Each row is a point on a landscape with many peaks, with its height.
From any point a climber takes the steepest step (rise divided by distance) to one of its 2 nearest points. It stops when none of these is higher. Distance is the straight distance between rows; heights are no part of it.
k795: [151 152 136 119 109 127 135 109 122 157 147 139 114 114 115 115 108 128
 157 151 157 149 136 156 145 110 108  98  99 119 164 115 145 134 136 143
 131 161 132 143  99 112 117 116 128 134 159 171 120 122 119 176 135 154
 135 170 153 119 115 115 118 160 121 152  77]  (h 242)
k405: [115 113  79 117 115 105 135 122  72 101  89 150 129 122 180 136 126 192
 139  41 148  97 126  96 120 145 216 173 171 164  53 137 169  98 154 174
  85 103 102  88 113 139 136 118 141 129 134 160  87 132 127  85 165  78
 107 119 105 165 184 142 157 173 124 112 140]  (h 54)
k417: [136 146 103 126 126 130 121 132 127 154 146 144 107 101 153 121 165 158
 132 150 129 150 108 143  67  95  80 130  87 116 153 134 191 156  97  81
  65 125 125 168  91 147  81 176  96 180 180 150  98 113 140 173 135 161
 133 119 170 146 107 144 131 157 123  81  50]  (h 262)
k834: [118 127 122 147 156 142 127 168 172 132 154  94 133 118 145 128  98 129
 123 167  70 102  93 105  84 116 115 150 102 129 141 145  91 151  80  71
  92 103 157 142 110 147  98 162 142 128 121  98 144 107 157 130 141 132
 149  88 117 113 143 111 158  76 159  93 162]  (h 370)
k715: [ 96 120 147 163 157 125  99 152 166  74 144 109 124 145 125 128 156 130
 103 139  91 137 136 119 118 139 136 186 146 159  66 129 112 134  99 104
 128  98 119 131 157 149 114 138 118 114 127  69 127 105 139 108  86 114
 125  88 119  91 147 149 121  87 134  96 179]  (h 418)
k615: [104 148 119 130 157 113  89 121 118 147 152 155 143 114 115 136 212 136
 139  91 159 228 114 125  90  91 130 134 145 176  76 135 212 106 127  83
 110 116 123 141 130 116  66 130  54 171 182 120  86 147  90 187  79 131
 101 151 181 141  98 155  88 129 117 111  67]  (h 372)
k546: [160 132  78  70 105 137 156 121  85 170 132 166 118  97 171 135  76 170
 178  47 169 128 150 111 125  95 173 146 139 148 136 136 173 100 167 148
 108 136 118 143  93 120 120 138 126 161 148 195  98 152  94 151 181 100
  91 170 139 163 143 110 168 202 117 158  76]  (h 74)
k365: [118 112  83 101 114 129 158 120  78 110  87 116 125 149 157 171  78 146
 155  90 113  57 112 102 110 164 184 123 167 114 105 147 120 131 187 176
 124 137 137  67 136 137 185 111 185  90 115 139 116 131 149  93 181  98
 139 115  72 153 186  87 176 146 135 131 188]  (h 468)
k775: [125 111  72  98 102 135 162 136  64 129  98 150 128 109 192 129 102 183
 153  21 146  68 119  80 102 129 218 170 162 153  88 141 167 112 172 163
  90 132  97  86 102 134 133 118 152 145 127 165  97 147 112  85 202  69
 117 124  82 188 182 130 167 186 135 112 131]  (h 59)
k663: [147 134 134 125  91 117 122  90 108 143 145 135 113 133 117 118 109 129
 177 136 152 136 152 149 155 112 149 110 112 144 130  98 151 129 156 153
 143 157 137 109 103  86 127 115 149 113 167 177 119 110 119 150 128 128
 149 169 133 125 149 103 138 154 125 150  89]  (h 209)
k590: [133 163 162 104 173 171 123 193 147 151 125 121 131  84 118 104 132  96
  81 158 141 102  84 113  70 140  34 118  96  63 211 187  86 134  55  71
 105 126 126 206 160 164  93 166  68 174 107 105 179 167 125 155 155 153
 117  98 153 136  76 135 126 110 123 105 116]  (h 257)
k962: [147 121 125 122  63 117 115  80  87 129 139 140 108 138 136 111 108 131
 196 112 145 110 157 138 147 105 176 121 118 155 116  96 169 129 165 160
 138 160 131  90  94  74 136 126 164 108 172 198 119 104 108 126 151  94
 157 163 110 145 180  93 164 177 131 139  91]  (h 191)
k166: [114 109 175 154 135 130 107 119 157  96 152 112 140 157  94 116 150  99
 120 154 110 126 151 132 158 132 120 140 132 145 102 102 106 133 115 115
 172 136 121 123 156 117 125 116 120 101 132 100 147 102 131 107  84 138
 146 117 115 105 135 128 108  93 135 123 152]  (h 433)
k71: [134 112 220 130 147 150 103 148 176 122 115 105 157 152  87  93 149  55
  96 169 112 117 105 137 166 149  46 110  81 101 219  87  63 108  66  71
 147 143 119 173 146 142 119 149  97 140 102 109 209 160 119  87 117 128
 125  95 136 130 119 137 118 101 157 151 123]  (h 322)
k874: [164 122 179 157  96 116 155  88 154 126 107 109 137 158  81 100 102  90
 129 202 108 111 135 169 182 131 117  66  81 106 204  77  91 139 133 140
 161 167 138 114 106  87 149 121 152 119 108 148 155 127 106 124 129 163
 168 157 104 132 128 122 106 114 135 162 115]  (h 439)
k654: [104 122 134 158 118 116  92 111 163  98 160 112 107 149 132 122 146 127
 124 148  97 131 143 123 114 103 141 153 112 159  83 103 152 150 111  97
 112 119 135 109 109 111 104 147 138 112 167 123 110  83 148 121 107 135
 149 108 125 115 158 125 132 108 146  89 127]  (h 395)
k972: [150 147 148 165 122 120 113 139 155 161 127 140  92 122 124  89 161 116
 125 226 100 124  94 160 115  94  43 103  50  86 215 120 116 162  75  69
  97 165 131 147  92 125 108 168 116 116 123 143 163 131 146 129 129 170
 177  94 161 110 107 131 106 116 137 113  93]  (h 606)
k907: [148 113 144  93 130 139 160 116 121 128 117 113 151 124 102 121 105  99
 124 123 164 129 170 147 202 162 117  93 138  89 161 117  80 104 160 177
 188 136 113 136 149 135 157  92 139 143 101 118 146 143 115 131 115 113
 107 159 119 126 103 141 101 130 118 206 142]  (h 412)
k634: [139 140  79  88 157 133 147 132 105 162 124 145 131  96 152 155 101 181
 133  72 166 158 131 123 109 127 148 146 164 137 119 162 150 100 139 150
 104 116 117 162 126 157 111 136  98 171 130 138  79 131 118 163 145 134
  78 167 157 140 101 132 135 163 106 146  98]  (h 110)
k458: [100 105 127 152 108  99 125 108  79  65 124 173 134 172 122 151 182 131
 116 113 146 135 151 124 160 157 158 156 197 154  27 138 150 116 145 192
 178  93 103  87 187 117 195  77 130  82 122  94 127 129 139  82  69  87
 127  98 122  97 147 147 118 124 100 122 192]  (h 413)
k822: [103 109 134 152 129 109 108 114 106  82 138 149 137 162 117 143 172 131
 120 113 146 142 155 125 156 147 155 158 185 160  36 130 145 115 143 164
 178 108 106 103 175 118 156  89 124  92 134  89 122 115 129 100  69 104
 127 112 125 103 144 147 109 113 108 124 173]  (h 430)
k531: [117 120  85 117 142 131 132 133 118 128 132 117 126 112 167 141 109 182
 131  79 131 117 121 110  94 130 168 164 140 150  85 131 169 119 132 125
  76 109 124 134 103 160 102 147 134 164 141 131  82  99 137 125 154 125
 114 131 121 157 154 143 157 145 138  96 107]  (h 136)
k752: [149 104 144  96 110 129 166  96  96 112 105 127 152 138 106 129 119  99
 139 123 166 133 191 151 222 164 139  88 151  99 141 117  82  96 183 201
 208 122 115 112 159 111 187  88 154 129 101 126 149 156 103 116 106  81
 125 163 107 121 117 139 101 127 111 217 154]  (h 373)
k737: [149 134  87  81 144 143 169 134 112 161 116 121 127  99 133 149  74 134
 131  88 159 129 149 130 150 159 140 113 154  89 148 154  97 112 172 178
 156 139 126 137 139 145 158 105 146 137  93 122 121 142 129 151 147 125
  91 163 124 124  94 121 126 144 106 183 142]  (h 231)
k995: [109  97 144 138  85 105 120  75  83  45 120 151 133 186 104 141 139 124
 144 154 124 104 158 108 161 144 166 116 176 142  51 107 121 127 163 180
 186 112 120  77 185  87 197 100 146  58 129 127 131 111 126  83  94 114
 164 116  95 110 170 108 125 109 125 129 188]  (h 321)
k336: [110 123 146 149 170 137 119 171 163  99 141  98 140 127 119 127 134 127
 110 143  89 120 122 122 118 153 115 175 134 136 107 140  83 133  87 102
 131 108 127 148 153 163 107 138 113 129 111  72 142 107 144 112 105 117
 121  93 120  95 132 143 130  90 132 112 176]  (h 392)
k566: [103 124 156 190  94 119  57 125 214 110 153 121  93 159 131 105 195  72
 110 191  49 175 135 119 114  54 113 150  94 156 107  98 131 196  90  41
 116 110 153  91 103  73 114 182 152  66 143 118 146 106 135  92  88 123
 171  54 139 105 142 119 104  72 152  69 151]  (h 509)
k801: [135 120 116 111 115 117 133  92  90 107 122 131 123 141 123 139  99 144
 163 112 146 111 163 129 160 147 177 128 154 138  91 128 120 108 170 185
 155 136 120  95 141 103 158 106 152  96 143 155 112 115 131 119 126 104
 141 152 110 125 159 104 145 143 118 165 141]  (h 290)
k835: [146 162 153 110 126 135 138 123 129 152 141 145 126 106 101 108 123 116
 133 153 179 156 132 149 150 117  76  87 107 104 178 129 129 126 125 139
 140 160 116 161 120 126 111 107 104 154 147 161 131 145 107 183 131 159
 115 168 164 120  87 131  93 156 117 167  83]  (h 288)
k420: [133  97 174 165 140 137 136 155 179  96 127  94 167 156 105 110 101  78
 118 177  48  88 112 118 156 139 109 119 107 123 171 111  36 137  84  88
 164 114 147 134 146 128 134 140 137 107  89 107 187 120 128  86 121 137
 154  92 103 116 142 112 129  74 160 142 176]  (h 295)
k447: [118 115 199 161 123 133  98 123 173 117 151 115 145 160  81 105 172  71
 114 168 112 134 139 138 160 121  93 129 108 138 134  91 107 138 100  89
 172 154 125 132 142 106 113 123 113 102 134 102 166 119 122 105  85 142
 154 114 126 110 117 132  94  87 135 119 134]  (h 409)
k109: [130 149 149 164 131 122  86 148 166 149 139 137  90 116 125  91 202 109
 120 206 100 150 104 150  92  91  45 134  58 112 175 123 136 161  66  52
  92 150 128 147 106 118  87 180  96 125 153 124 152 134 148 134 107 151
 168  84 162 104  98 139 104 107 130  96  96]  (h 456)
k728: [143 129 111  99 135 128 147 112 109 133 130 125 125 120 120 134  90 139
 149 111 159 129 160 135 162 147 149 124 147 123 121 135 109 108 158 176
 156 143 121 125 138 123 142 103 137 125 130 143 114 123 130 142 125 120
 121 165 125 118 125 116 130 141 112 178 128]  (h 265)
k422: [152 149 138  84 134 162 168 145 143 164 131 112 128  88 116 123  75  96
  93 136 166 116 124 123 143 140  82  63 113  45 215 144  98 126 142 142
 142 155 123 176 140 150 139 115 132 159  89 136 153 167 112 183 168 172
  96 154 136 144  71 127 102 142 128 170 118]  (h 280)
k990: [122  93 137 132 101 110 153  90  77  60 101 142 143 174 104 147 134 118
 142 145 124 104 165 128 184 169 153 109 176 121  82 122  95 119 163 202
 198 116 114  82 187 108 211  88 152  80 106 122 139 124 130  77 100  98
 153 121  93 108 150 118 121 114 115 163 187]  (h 333)
k741: [130 110 123 137 147 138 151 148 149 122 130  90 142 141 120 142  69 118
 133 156  78  77 114 116 126 145 135 113 119 110 148 137  73 144 128 118
 142 129 159 115 130 141 142 131 163 108  97 108 145 106 155 121 146 148
 149 120  88 125 151  97 153  93 152 125 176]  (h 517)
k73: [149 121 159  87 127 145 158 121 136 136 119 109 157 118 101 115 105  86
 106 128 178 135 161 146 202 159  89  74 127  70 191 110  79 102 150 163
 174 141 108 157 144 148 145 100 132 160  95 120 155 159 108 143 127 123
  88 160 130 139  87 147  91 139 125 208 131]  (h 371)
k354: [130 124  61  93 142 132 154 138  91 157 100 134 126 111 168 166  91 181
 134  46 147 110 120 111 107 154 182 152 173 136 100 159 140 112 169 170
 101 118 124 113 119 154 142 116 150 135 108 127  91 137 139 120 172 109
  94 143 116 149 138 125 170 159 113 128 138]  (h 156)
k891: [164 133 147 116 117 139 175 120 152 150 120 104 131 120  96 114  63  96
 120 174 125 104 123 147 156 139 113  61  82  67 226 110  91 133 146 140
 143 168 139 144 114 122 149 114 160 141  94 145 152 142 118 159 161 171
 138 156 111 138 107 116 117 125 138 162 117]  (h 635)
k385: [111 128  77 125 172 133 135 165 115 143  98 113 147  91 168 169 118 197
  94  64 125 142  94 118  68 147 164 172 163 153  77 161 159 114 130 129
  59  76 137 143 125 200 113 141 119 171  91  81  82 127 140 123 161 125
  95 135 124 151 119 160 157 131 118  77 129]  (h 22)
k911: [137 127 143 128 138 136 139 127 151 135 142 103 128 127 100 118  97 113
 127 157 119 110 132 139 138 138 110 117 102 109 157 121  98 132 116 125
 143 155 133 142 126 134 121 121 132 130 126 128 136 105 142 139 126 156
 142 140 123 114 120 114 124 116 135 138 124]  (h 420)
k751: [136 107 199 146 148 143 125 153 180 115 125  93 160 147  94  97 119  68
 107 175  82 101 109 131 162 146  79 115  85 108 204  97  48 123  75  80
 154 136 129 158 143 134 123 144 115 131  91 111 196 137 124  91 120 137
 138  96 120 121 128 125 122  88 159 147 142]  (h 308)
k498: [129 132 223 144 139 146  84 151 173 135 111 124 138 150  87  81 191  51
  99 185 130 130 100 142 145 132  21 115  68 111 215  90  90 118  59  60
 134 162 118 171 140 130 107 155  84 131 121 121 208 173 120  92 114 133
 138  91 153 120 107 147 103 101 148 133 103]  (h 344)
k348: [131 140  46  79 141 138 174 142  84 185  84 146 117 101 176 182  91 166
 120  25 148 127 120 120 113 162 173 137 183 122 123 182 128 114 191 190
 119 114 137 105 132 146 176 103 157 123  84 119 106 170 144 124 168  95
  73 154 117 138  97 125 167 167  97 153 153]  (h 174)
k783: [140 141 108 125 123 133 134 129 139 158 152 125 108 111 138 124 118 147
 140 152 125 124 113 141  93 107  98 129  86 111 162 128 159 153 104  99
  88 145 134 156  89 140  96 155 126 154 160 148 112 101 152 160 145 161
 142 126 146 131 122 123 143 144 132 100  76]  (h 314)
k721: [ 99 118 145 185  80 113  65 102 188  92 161 119  88 171 139 112 173  89
 117 175  63 149 145 119 113  57 132 138 100 158  87  86 151 193 112  66
 116 109 153  79  94  77 119 170 168  74 156 131 129  81 140  92 103 127
 168  75 126 117 168 116 121  97 157  64 148]  (h 551)
k608: [ 90 116  96 141 110  80 116 111  81  50  85 154 122 156 166 146 153 179
 106  87 140 111 120 108 122 158 197 176 182 167  24 131 170 112 141 185
  99  80 111  76 148 139 168 108 142  97 139 128 101 125 148  79 119  91
 112  88 115 125 189 147 140 150 119  95 183]  (h 378)
k408: [ 93 112 113 141 114  97  99 103 105  56 123 137 113 161 152 136 145 157
 123 106 131 111 141 103 124 135 188 164 164 167  30 115 163 125 143 154
 117  96 114  84 140 117 142 123 145  96 154 125  98  98 138  93 111 110
 127 103 109 127 190 135 138 132 138  97 164]  (h 358)
k562: [122 111  92 112 127 137 155 133 105 117 109 101 130 149 145 164  67 137
 153 117  99  59 117 106 110 150 169 115 149 115 120 141 107 139 171 152
 128 136 153  80 127 142 168 120 185  96 110 124 122 113 154 111 174 127
 146 125  70 147 179  89 176 123 149 121 182]  (h 515)
k926: [148 112 173 170  84 115 133  78 147 108 120 114 136 171  84 108 113  94
 140 196  93 109 147 159 174 122 133  81 101 134 160  76  99 145 137 134
 170 152 146  94 116  74 154 124 157  92 125 145 150 104 113 111 112 157
 185 150 100 125 141 106 113 103 134 140 126]  (h 441)
k436: [114 130 157 168 122 122  84 122 180 117 163 116 105 145 115 111 170 102
 120 172  88 149 133 137 116  96 110 148  95 148 113 102 138 157  95  72
 122 137 138 118 113 103  99 153 124 105 160 117 130 100 146 120  94 141
 162 100 137 102 130 127 112  93 141  92 125]  (h 432)
k450: [128 103 108 130 132 138 157 141 129 121 117  89 136 150 132 158  56 117
 149 146  71  61 112 109 115 141 153  97 129 114 147 137  84 149 156 128
 140 132 167  90 124 136 162 126 185  96  98 118 139 112 152 119 168 146
 157 126  65 145 170  81 169 103 159 122 184]  (h 581)
k219: [114 171 150 125 146 127 100 129 116 158 147 168 135 111 103 114 212 115
 147 128 178 206 108 137 102  93  58 102 123 141 130 145 187 127 116  98
 132 149 123 153 124 110  73 114  53 159 181 138 115 157  90 198  91 147
 108 149 193 129  72 147  67 149 109 128  61]  (h 530)
k469: [159 147 135 147 114 133 145 131 147 170 128 128 104 118 119 106 107 124
 128 209 112 107  98 158 118 107  67  81  60  68 232 126 119 165  98  97
 102 166 138 157  88 133 125 146 142 128 115 153 154 129 142 153 155 183
 165 121 146 124 112 117 122 131 138 118  90]  (h 436)
k69: [154 123 109 128  54 118 127 101  81 142 148 150 106 123 161  97 119 142
 202  88 143 104 151 127 130  86 180 140 108 159 122  96 195 134 156 145
 123 164 121 101  76  81 122 133 154 142 175 209 112 107  99 119 162  77
 142 150 107 160 181 112 169 201 136 127  70]  (h 179)
k195: [123 110 136 126  88 107 115  70  84  82 128 141 122 162 113 134 122 131
 165 133 139 109 164 119 160 136 180 117 159 152  71 109 133 118 169 177
 165 130 125  79 152  74 170 106 153  73 154 159 122 108 122 107 114 106
 162 144 103 122 174  95 142 127 126 144 149]  (h 307)
k221: [110 141 110 127 148 113  94 116 120 140 146 147 130 110 138 133 188 155
 136  93 147 202 122 131  92  93 140 144 134 175  78 122 210 109 124  94
  87 106 122 146 120 130  69 148  66 182 184 137  73 130 107 174 100 136
 105 147 170 149 112 155 111 142 130 103  55]  (h 332)
k677: [114 108 146 147 138 123 122 119 130  89 141 121 136 154 109 133 140 124
 126 136 121 120 154 129 158 148 141 147 156 144  76 120 108 126 130 147
 169 126 117 114 161 128 141 106 129 100 130  99 129 100 140 107  87 124
 136 121 113 101 144 131 121 106 123 134 164]  (h 461)
k168: [134 178 154 127 128 122 111 127 111 166 146 174 123 110 108 109 192 121
 152 153 180 191 110 149 124  92  50  82 106 124 157 136 178 140 120 115
 129 160 124 153 107 106  85 110  79 144 171 163 124 156  93 199 110 158
 120 158 191 120  81 141  74 169 115 139  56]  (h 417)
k570: [147 142  68  81 149 120 153 127  85 161 110 169 127  96 163 160 104 185
 146  44 174 165 153 126 135 125 167 151 176 147 114 165 140  80 162 175
 121 110 120 144 122 137 132 125 103 152 116 153  86 155 113 144 139 101
  66 178 156 132 103 129 144 173  95 178 116]  (h 95)
k229: [128 152 137 117 167 174 132 203 152 185 152 104 131  83 153 130 104 108
 102 168  97  99  56 104  54 120  81 123 102  98 203 182  70 158  63  54
  95  97 160 171 144 150  96 162 103 151  95  77 172 160 144 156 161 146
 147  88 126 122 103 113 157  72 168  90 144]  (h 309)
k353: [166 127 164 118 109 129 165  99 144 129 118 107 141 133  87 107  85  94
 129 171 137 117 147 154 182 143 121  70  97  92 196  96  87 121 149 159
 165 162 129 128 124 105 152 106 155 135 112 148 148 138 108 146 136 152
 142 168 108 134 114 123 109 125 128 185 120]  (h 501)
k875: [111 115 213 170 116 139  69 139 189 129 150 123 151 167  73  99 219  40
 110 166 110 162 129 128 148 107  75 140  99 137 143  86 124 140  91  46
 168 161 129 141 142  98 105 138 107  90 135  93 194 143 111  88  83 128
 150  82 139 115 114 136  77  72 131  98 134]  (h 381)
k482: [146 145  57  60 142 147 171 141  94 189 111 138 112  88 167 173  71 155
 128  50 161 138 136 120 125 148 155 120 174 101 145 176 117 109 189 181
 137 128 133 133 133 144 164 116 145 136  83 123 113 166 124 157 168 120
  69 168 134 135  81 117 142 161  97 173 140]  (h 198)
k170: [151 137 159  77 132 157 162 142 148 149 119 106 145  97 110 115  90  82
  81 131 177 120 132 127 174 154  69  55 115  34 220 126  86 108 139 145
 150 145 112 180 143 159 140 113 133 170  78 130 167 179 103 164 156 150
  77 151 137 154  71 142  92 146 131 191 124]  (h 320)
k950: [145 180 157 112 122 132 129 126 115 158 143 171 125 105 110 107 151 123
 142 152 188 177 126 148 143  98  51  75 110 114 175 138 155 132 125 137
 133 155 119 163 112 115 101 101  88 153 156 179 129 159  91 203 126 156
 112 169 185 122  78 137  81 174 115 163  64]  (h 343)
k935: [108 133  68 130 166 121 151 167 108 145  80 125 147 102 165 174 124 191
  85  51 124 139  91 128  79 166 172 170 175 154  77 173 150 114 139 166
  78  79 144 122 136 196 142 112 136 150  82  86  93 141 152 111 148 108
  77 134 119 138 112 162 166 138  97  93 153]  (h 28)
k45: [129 131  85 104 153 135 134 133 117 148 128 131 131  97 156 147 115 185
 130  81 147 147 123 120  94 127 151 157 148 145 101 147 165 108 128 127
  81 109 119 159 115 162  95 147 103 178 142 131  74 114 126 151 145 140
  99 151 145 151 119 140 144 153 122 111  88]  (h 123)
k237: [105 128  96 152 168 105 126 146 115 101 100 137 140 122 141 151 160 180
  92  72 131 166 126 142 109 161 162 185 182 171  50 157 153  97 121 161
 106  82 111 127 153 178 134 107 106 151 110  81  90 124 143 110  92  98
  85 129 140 113 113 178 131 132  91 114 150]  (h 37)
k755: [141 134 117 121 129 140 142 131 143 153 148 111 117 116 124 127  89 133
 135 154 120 109 118 136 110 123 112 117  93 106 167 130 131 149 116 113
 109 152 140 148 100 137 113 137 142 138 139 142 120 103 152 154 149 162
 143 136 131 125 124 108 145 132 137 113 101]  (h 362)
k19: [101 156 153 128 158 129  93 135 124 149 152 151 150 118  93 123 217 109
 138 109 176 213 116 127 104 101  80 127 142 153 109 139 186 112 115  88
 142 143 115 154 139 120  72 113  47 163 178 110 112 156  91 183  75 133
 102 145 179 132  70 154  65 129 104 124  82]  (h 440)
k890: [132 115 166 177  83 113 104  80 149 107 142 121 126 174  91 114 140  94
 141 184  96 122 148 145 158 106 137 102 110 147 117  78 120 155 135 119
 165 147 148  87 119  69 142 126 154  72 141 139 146  91 122 106 100 153
 183 134 113 118 147 104 115 101 136 115 131]  (h 469)
k446: [109 115  78 131 139 101 119 126  87 107  93 146 135 115 174 143 139 201
 122  38 146 132 127 115 113 141 206 178 169 179  46 134 181  91 144 156
  68  80 108 109 119 161 119 125 122 151 128 142  76 129 128 100 146  97
  96 132 127 159 159 166 144 161 120 105 122]  (h 49)
k87: [152 139  76  69 128 125 149 117  85 157 119 168 118 100 160 149  80 172
 169  55 174 144 163 120 144 114 171 144 159 146 123 148 146  84 177 172
 126 124 121 134 111 117 132 129 120 141 133 180 102 156 107 150 156  92
  87 179 146 138 130 106 156 182 106 184 107]  (h 84)
k352: [120 118  73 105 144 136 145 143 108 141 116 118 130 113 168 159  94 181
 128  68 136 102 113 106  94 147 175 158 158 142  93 147 151 121 151 149
  89 116 131 118 112 164 124 129 151 145 116 116  89 116 145 118 171 120
 109 134 106 154 154 128 171 146 133 101 135]  (h 146)
k41: [133 100 139 119 116 122 155  98  90  95 108 131 150 152 105 137 130 111
 140 123 147 120 180 144 203 171 144 107 166 116 106 127  91 110 164 197
 203 122 113  99 172 117 191  83 147 107 105 116 142 131 123  96  97  93
 136 142 104 113 133 134 114 120 110 186 166]  (h 349)
k285: [124 130 148 142 163 146 125 171 177 129 149  96 137 119 117 115 113 110
 115 166  80 109 101 118 101 133  98 153  98 117 154 143  71 140  71  77
 117 120 142 159 134 149  98 153 114 133 114  95 156 115 147 125 125 136
 141  93 125 102 121 120 137  81 148 112 154]  (h 404)
k717: [133 162 141 113 171 171 129 198 150 169 141 118 127  79 138 114 122 109
  91 171 118 100  67 108  47 124  58 126  90  81 208 191  87 146  51  58
  88 109 144 193 149 154  90 173  82 164 107  91 173 161 135 155 156 150
 137  86 147 128  88 124 143  87 137  89 122]  (h 284)
k826: [ 91 118 107 146 101  75 121 106  71  50  96 176 122 168 144 153 172 160
 109 101 149 129 129 117 135 158 186 168 193 167  19 138 168 112 141 199
 137  81 107  76 175 123 195  89 134  81 136 117 110 136 148  79  88  84
 115  87 125 106 167 145 130 140 104 108 193]  (h 396)
k616: [114 113 146 187  66 111  79  79 159  99 155 123 104 179 118 116 156  97
 136 179  79 127 148 134 131  76 138 116 105 154  95  75 146 177 130  95
 141 129 155  75  97  68 133 150 166  63 151 143 133  74 134  93 108 142
 178 108 118 122 166 103 122 110 148  83 138]  (h 507)
k11: [127 144 190 158 133 133  88 146 173 143 134 129 118 133  96  84 196  77
 111 192 115 142 110 147 127 110  42 126  69 119 180 104 112 141  71  63
 133 169 122 153 125 116  95 149  84 121 140 121 176 144 130 118 104 146
 157  97 151 105  97 140  91 100 134 114 104]  (h 382)
k378: [123 140 119 134 155 156 129 183 161 167 159  97 129 102 163 136  98 127
 119 171  77 104  70 100  59 107 104 140  97 122 168 162  94 162  71  50
  73  89 166 153 107 151  94 171 138 143 117  90 152 128 158 145 156 132
 157  82 120 125 126 107 169  73 170  78 146]  (h 342)
k821: [146 115  75  91 104 131 153 126  75 148 119 159 125 105 181 128  96 181
 172  28 158 102 143  94 121 109 203 166 152 160 102 136 174  96 164 153
  99 130 102 116  98 120 119 132 130 157 142 186  92 140 100 115 182  79
 105 151 112 177 163 125 169 196 126 135  96]  (h 65)
k977: [164 134 137 133 113 140 167 126 151 168 126 111 117 120 108 115  67 104
 124 192 111  98 101 151 130 120  96  63  69  65 241 119 105 154 125 115
 120 168 148 145  96 125 143 130 165 130  94 149 155 137 132 159 168 185
 155 143 119 137 114 105 128 125 144 134 107]  (h 484)
k313: [133 116 143 132 153 138 145 143 153 122 134  94 144 130 105 126  92 113
 122 150 100  97 130 128 144 152 118 119 117 105 149 127  74 132 118 125
 152 137 135 134 141 144 131 121 137 123 104 108 146 109 146 122 126 145
 134 127 108 114 129 117 131 100 137 140 156]  (h 464)
k595: [104 132  86 149 169 113 146 165 120 111  90 128 151 116 143 159 145 177
  79  69 118 148 108 142  96 177 156 183 176 155  67 174 139 109 119 167
  97  78 128 130 149 195 145 103 128 151  91  76 103 127 154 104 110  95
  77 124 129 113 105 174 150 130  83 106 165]  (h 33)
k184: [108 123  87 138 160 100 112 129 102 113 103 142 135 114 157 147 154 195
 115  54 143 167 128 130 113 141 186 179 178 180  47 142 172  87 131 151
  84  78 109 126 134 165 115 123 101 157 127 116  71 126 128 118 110 106
  92 142 144 136 132 169 131 145 108 114 122]  (h 43)
k54: [ 98 116 130 151 113 109  89 100 135  74 152 123 109 160 135 128 143 135
 125 129 115 122 148 109 122 114 169 154 140 166  48 104 158 139 135 126
 128 111 126  92 130 103 123 132 145  96 167 125 105  86 140 105 105 127
 142 111 115 121 180 125 136 118 144  93 147]  (h 369)
k674: [150 141 106  70 142 158 172 146 128 173 125 111 124  85 133 143  64 114
 109 105 163 124 135 123 144 152 113  84 140  63 183 153  96 121 165 158
 151 147 127 160 142 149 150 111 139 151  80 117 138 156 120 175 164 154
  86 160 128 136  77 122 114 142 115 175 133]  (h 236)
k635: [125 148 106 130 134 123 104 121 120 146 146 151 114 102 148 125 195 155
 131 129 133 183 113 143  70  88  98 132 101 145 121 126 211 140 106  82
  66 115 125 157 104 138  67 171  72 189 193 145  82 123 121 179 115 153
 122 128 177 152 107 155 117 155 127  90  38]  (h 282)
k917: [106 130 169 182 112 126  64 137 208 118 157 122 102 148 117 101 201  71
 112 186  65 169 130 127 110  73 102 159  87 152 120 102 127 171  79  42
 123 128 142 114 121  88  99 172 127  84 147 109 153 121 133 102  85 126
 168  63 138  97 123 126  97  70 147  82 141]  (h 477)

For each start below, name the point where the climber stops.
k595: k907
k962: k219
k654: k721
k417: k450
k717: k285
k751: k972
k69: k219
k590: k285
k546: k907
